Each row is a point on a tangle of strands that fork, close into loops and nearly touch. The rows are in no order.
Points whose rows are less than 76.8 apart are linked; no others are. Some points are linked to none.
q974: [-19  16   6  39   1   7  15 -18 -15 -17 -12   9  59  34   8  -3   8 -16
   3 -23   6]
q324: [ 18 -34  30  22   0 -25  -9  24   5  13  -2  21  -8 -15  -9   9 -33 -23
   3  10 -30]
q183: [ 40   0  29  -8  -9 -10  -7  22  -8  10   5  15 -58  21  -1  21 -32  -3
  14  -3  12]
q172: [-21  25 -52 -12 -13 -16 -23  14  11  11   6 -15 -37 -18 -14 -21  -4  26
 -14  17   2]
q634: [-14  21  -6  17  -5  17  16 -10  -2 -48 -14  -3  67  33  -5 -17 -15   3
  -3   3  22]
q143: [  6  29  -1  -4 -20  -7 -39 -17  -7  59   3 -23 -21  -5  17   8  15  -3
  17  14   6]
q485: [ 13  -7  44  11  -6 -22 -12  21   9  20 -16  22 -40  35  13  17 -48  10
  28 -14  13]
q633: [ -1 -10  14  13  -2 -28  12 -22  28 -24 -10 -13  32  20  36 -20 -16  -8
  -5 -11  20]
q534: [  0 -11  -9 -16  13   4  23  -2  14 -33  -8  -3  33 -10   6 -29  32  -5
 -10  -6 -15]
q991: [-22  34 -42  10  -3 -21 -25  -2  -8  -9  33  -6 -36 -14  -3 -37  -7  12
  14   6   6]
q645: [ 14 -25  -1 -12  16  18  30 -27 -16  42 -13  10 -11  -6  -4  35  17   1
 -24  15 -24]
q531: [  4 -17  20 -14 -12 -10  -2 -22  10  15  -9 -33 -35 -29  44 -27  28  -5
  21  27 -24]
q537: [ 34  29  35 -25 -23 -24 -61  17  -6  10   7  -9  16  -5  -5 -18  -4 -45
  27 -38  23]
q242: [ 36  15 -18 -43   2  -5   5  20  33  28 -29  -7  13  13  -4   7  22  11
  -6  13 -31]
q833: [-21 -19   8  15  15  27  22  22 -13 -19  -3  30 -19  12 -11  31 -54  17
  -9  14  -2]
q908: [  0   0  14  -2  -1 -17  45  -4  31 -45 -21  -2  31  42  37  -1 -29  17
 -28 -14  36]
q193: [-25  -8  -9  -6  17   8  24  20  14   6 -17   8  14  -6   5  29  -2  31
 -40 -12  32]
q30: [ 27  25 -19  -2  -8   2 -22  -4 -24  -2  14 -12   4   2 -37 -10  39 -30
   5  -9 -16]
q803: [-36 -37   4  47  -1 -18  25   3  14  -2 -14  22  -9   3  38   2 -41  -6
  -9   4  10]
q486: [-18 -19  -2 -15  11  44  -6 -26 -22  36   8 -30 -16 -12  30 -22  33   5
  12  24  -4]
q388: [-19  -3  -7  21   7  11   6  18  -4 -46  20  21 -12  -2 -20  22 -59  32
  -9  19  28]
q658: [ 11 -20  36   3 -23 -30 -32  19  19  14 -12  24 -25 -26  -1  -9 -34 -14
  23   6  -6]
q290: [ 11  17   1 -15  16  44  47   0 -19 -33 -23 -10  24  47 -20  -6  31  26
  -9 -11 -14]
q459: [  1  -3   3  28  15  -3   0 -13   1 -21   8  12  54  14  -4 -10 -13 -20
  15  -5 -21]
q791: [  4 -13  18   6  10  11  14 -21 -19   6  26   4 -62  17  32   7  -8  12
  17  10   5]
q952: [-37  18 -35   0  -6 -10 -34  16  -9  20  21   3 -40 -50 -37   9  24   8
 -15 -21   7]
q816: [-20  -7   6   6  -8   5   4   5 -12 -35  27   2  -4 -15   5  10 -35  13
 -22   1  38]
q312: [ 22  22  20  -3 -25 -17 -14  -7   4  15  -8 -21  46  23  -6  -4 -18 -48
   2 -20  28]
q960: [ 51   6  35   1 -27 -17 -47   9 -24  23  12   4 -50 -23 -22   6 -13 -28
  20  26  -2]
q663: [-21   2 -39  15   7   4  23 -21  -6 -15  10 -14  -1  12  -5 -24  12  16
 -19  18   3]
q782: [ 23   7   8  -9   9   1   2  17  -4 -52  28  -3   2  -9 -19  -2   3  -6
 -10 -18   8]
q989: [  3 -30  -4 -22  -9   7  16  24  26 -25 -21 -20  52 -15   5 -10  11   9
 -30   1  -3]
q870: [ -8 -19  -7   9  19  16  20   6   8  -1  -2   2  50 -15  -5   2  15 -15
  12  16 -13]
q690: [ 36 -33   0  -2  20   0  22  22   5 -38  25  25 -19 -15 -29  18  -6  -2
  -9   4 -45]
q479: [ 17  33 -12 -14 -21 -37   2   6  16  20  -1 -19 -19  24   8   0 -12  -4
 -21 -20  32]
q877: [ -9 -18  14  -8  -7   4 -12  11   9 -25  33  -7  18 -34 -11   5  -9   4
 -25  -8  12]
q171: [-10   5 -32 -13  -3 -10 -10  14   4  16   0   8 -49 -11   2   3   8  27
  10  15 -21]
q655: [ -5 -32  23   3  15  22  11  -7  -6   2  24  14 -35 -22  13  15 -13  12
  -4   3   0]
q930: [ -6  19   6   9  -3 -24  -2  -5   3  12   4   2 -13  14  18  10   7  -2
  11 -27  11]
q425: [ 16 -19  -1  -5   9 -17  26  18  29 -28 -30  29  37  11  -4  25 -30  23
 -37 -14   4]
q430: [ -7 -22   9 -17   8  -5  21  25  38 -35 -17  15  50 -18   0  16 -22   4
 -16   9  -4]
q554: [ 12   7  11  18 -22   3 -26 -19 -14  19  22 -18  52  -6 -21 -17 -16 -50
  -1   4  27]
q573: [ 11   8  -2 -24  -1   4  10 -24  10  12  -4 -26   8   6  10  16  43 -14
 -36 -19  -3]
q959: [ 22   8   3 -12   4   3 -21  12 -16  25   9  11 -38  -8  -6   6   2  12
  21  25 -22]
q997: [ 10  31 -45   6  -8 -19 -25 -19  -8 -17  18  -3 -28   7 -12 -38  19   4
  30  10 -34]
q356: [ 56  13  51 -19 -23 -31 -38   5  -4  23  -7   3  -1  -4  20   0 -10 -37
  33 -26  10]
q351: [-51 -13 -27   8  -3 -15  -3 -16   6 -13   7  -6 -45 -48   1  -5  14  15
 -35   4 -12]
q900: [-44 -12  -5 -31  25  47  31   3  -3 -19  -5  15  25 -12   3  -1  33  33
   1  -1  -4]
q570: [ -1  -9   9 -26  11  23  16 -15  -1   7   5 -23  -5   1  14  -5  19   5
 -24  -5  22]
q778: [-22 -33  29  25  -7 -15  11  11  14  10 -20  26 -40  29  15  10 -58   7
   2   1  21]
q156: [ -8   2  -8   1  18 -10  58 -20  11 -30 -36   4  15  41  33  13  10  32
 -42 -18  15]
q260: [ -7  17   9  17 -15  10 -20 -20 -39  13  17 -23  39  16 -20 -11  22 -48
  -1 -20  31]
q682: [-11 -22   2   1  27  34  31 -14  -5   9   5  14 -12  -6  14  22   8  14
   1   9 -29]
q921: [  3  -8 -19  -6  -8  -7 -36  27   3  -2  41   7 -36 -58 -36  16  11  -6
 -11  -6  -7]
q370: [ 18 -28   4   1  15 -17   7   5  21   5 -14  23  22 -17 -13  20  31 -29
 -25 -23 -35]
q648: [-13 -13  31 -12  28  39  35   2  12 -27   0  13  10  27  29   7 -13  23
   9 -29  15]
q401: [-13 -40   9 -16   2  11   2 -38 -19  33  -2  -2 -39 -35  39  -6  32  -9
   1  19 -23]
q631: [-17 -27   9  18  17  16   9  30   8  20 -22  21   3  12  -8  26 -51   9
  10  34 -14]
q856: [ -9  17  10 -29  23  54  38  19   3 -38 -15   8  33  26  16  20  -4  25
  31  -1   3]
q740: [ 17 -11  16  -1 -17 -19 -16 -14  11  42 -19 -15 -35  -3  47 -10  -8 -11
  37  37 -22]
q506: [-38  13  -8  26  23  -6   9   8   9  10 -25  42   1  24  11  15  -7  27
  28  -7 -16]
q360: [ -3  25 -54  18   5  -7   9 -29 -15 -15  10  -9 -10  23 -29 -30  15   9
  -6   3 -33]
q891: [  9  33   4 -22  15  36  32  15   2 -34 -31   8  50  42   0   7  15   7
  13 -30   4]
q563: [-24  12  11  30  13 -10  -2 -21  -3  13  -4  35  -6  19  23  21  16   3
  37 -28 -11]
q215: [ -2  -6  20   2  10  42  31  -8 -19 -11   9  -9  -3  18  14  28  -4   9
 -17 -18  30]
q977: [ -7  47   5   0 -34   3 -21 -14 -21  22  -1 -38  11  13 -10 -25  27 -29
   5 -20  36]
q138: [-29 -42  11  28  -2 -33  17   0  25  -1 -15  22  14 -10  17  23 -22  -6
 -28 -22  14]
q758: [  5   2  22   5 -39  -7 -39  -8 -21 -19  40 -22 -11 -16  -8 -18 -28 -27
  20   6   0]
q965: [ 39   7 -11  -3 -11 -30 -29  -8  19  45 -21  -7 -29  12  16  -7 -20  -5
  10  41 -18]
q488: [-17  -3 -34  -4   8   4  29 -11   7  15 -21   5  16  -9  -6  21  30  36
 -38   3   7]
q654: [-19  14  -2  -6   7  56 -13 -14 -28  51  14 -28   7   9   5  -4  23   5
  11  25  27]
q504: [-32 -28 -32  -8  28  31  38   0   3 -18 -11  -4  22 -29   2   6  40  32
 -36   9 -19]
q166: [ 24 -17 -12   7   2 -12   5  -8  -3 -42  28   2 -12 -22 -16  -7  -1  -6
  -6   5 -31]
q346: [ 18 -10  -7 -33  18  27   8  11   7  36 -19  -3   6  -7  -6  28  36  12
  -6  13 -18]
q849: [ -8  34 -17   1   9  31   6   6 -22 -11   8   6  17  17 -23   1   2  18
   8  -2  11]
q261: [-29   0 -36  -5  -1 -18 -22 -14 -13  30   0 -16 -60 -46  -8   5  17  -8
 -26  -3 -10]
q646: [ 32 -11  53  -7 -12 -22 -22   5  20   3   7   3  -4   0  28   2 -27 -12
  34   6   4]
q13: [ 31  11   1 -15  -9   4 -12 -18 -10  14 -14 -30  15  -7  -7  -4  53 -38
  -3  -4 -22]
q252: [ -5  21 -34   7   1  24 -16   5 -33 -21  32  -6   0  -2 -37 -17  30   2
   5  -3   6]
q228: [-11  -8  -2  41  -4  -3  20 -38  -7  39  -6  -5 -15  18  30  -6 -21  -2
  10  36   5]
q393: [-42 -23 -16  13   4 -16  21 -21  15 -14   2 -15  -7 -15  26 -22  25  17
 -29  -4  -1]
q621: [ -5   9   5   3   6  52  -2   0 -39   8  14 -17  41   9 -34  -1  38 -16
  28   6 -13]
q97: [ 28  -6  22  12 -19 -18 -39 -13 -21   2  29 -26 -52 -24  10 -16 -16 -32
  20  22  -9]
q970: [-13   1 -21 -20  26  47  27   9  -1 -47  -4  10  16  26 -13 -10  40  35
  -1  -5 -16]
q584: [-31  29 -13  14   5  -7  11  13  -6 -65 -17  10  47  27  -7 -24 -11  31
  -8 -22  32]
q434: [-15  13  19  10  -7  -2  15 -31   1  -7  -1  -8  30  26  28 -27  14 -19
   0 -21  35]
q47: [ 13  43   6   0 -13 -17 -21  -4   6  30  -7 -14  25  26   6 -19 -28 -19
  23   7  28]
q857: [ 29 -19  -5  11  19 -16  19  21  10  -4 -14  35 -21   2 -13  17 -23  -5
  -2  -6 -31]
q546: [ -9 -17 -18  28   9  -3  26 -35 -23  17  14  11 -46  27  13   5 -15   9
   4  14  -8]
q365: [-15  17 -18   2 -24 -12 -50   9  -4  -9  31 -24  -6 -21 -18 -40  -7 -14
  15   5  16]
q274: [  9 -22  11   0   4  -3 -14  19   4  29  -8  13  15 -45 -24  27  19 -26
  -8   0 -27]
q313: [-20 -26  -1  17  -3 -27   8   1  34  -1 -21  15   8 -33  -8   7  12  -3
 -28 -26  -9]
q253: [ 24 -16   4  -5  -7 -19 -38  34  -1  13  12  18 -19 -74 -22  12  20 -20
  -2  -1 -33]
q510: [-17  26  -3 -16   1  10  -8  37   4 -45   6  -2  35  19 -20 -21 -16  38
  19 -26  31]
q33: [ -9   8 -10  10  16   2   2  27  21   4 -22  41  20  28  -9  15 -38  29
  30  15 -11]
q514: [ 36  25 -38 -43 -11 -23  -5  26  26  -3 -23  -8   2   5 -26  -9   2  13
 -15  -4  -1]
q56: [-17  31  -7  -4 -14  27 -28 -36 -34  42   5 -44  -2  -8 -10 -12  38 -25
  -2   4  24]
q772: [ -2  39  -4 -10 -12  10  -8  23  -4 -18   3  -3  22  30 -22 -16   9  21
  42 -19   9]
q565: [-14 -16  17  23  -7  -6 -10 -15  -2  14   2 -19   1  -4  12 -12 -20 -18
   6  26  13]
q839: [ 33   2 -15 -36 -14 -49 -10  12  32   8 -13 -13 -15  -2 -12  -6 -23   0
 -25 -15   0]
q617: [ 51  -3  37  -9  -3 -11 -41  21 -17  20  18  33 -19 -21 -20  23   3  -9
  28  16 -27]
q773: [ 29   6  -5   9 -23 -15 -19 -19   0  20   2 -20   4   6   2  -5 -26 -20
   9  30   5]

A fork is a point with three links, a tip a point with one. Leave the first point through the second and follow the links. Name the first fork or tip that comes.
q242 / q514 => q537
q138 / q313 => q991
q658 / q324 => q773
q573 / q570 => q193

A piece is two or more points that can be reached from each other along the links. Count, over all rows, the pieces, the separate loops (a circle has one, a figure eight two, a Y none), the forks (points with three links) and the tips (points with one).
pieces => 3
loops => 2
forks => 3
tips => 5

How many points has the smallest loop of links through each point below? Write none if it is on no loop.
q365 => 9
q486 => 13
q565 => none
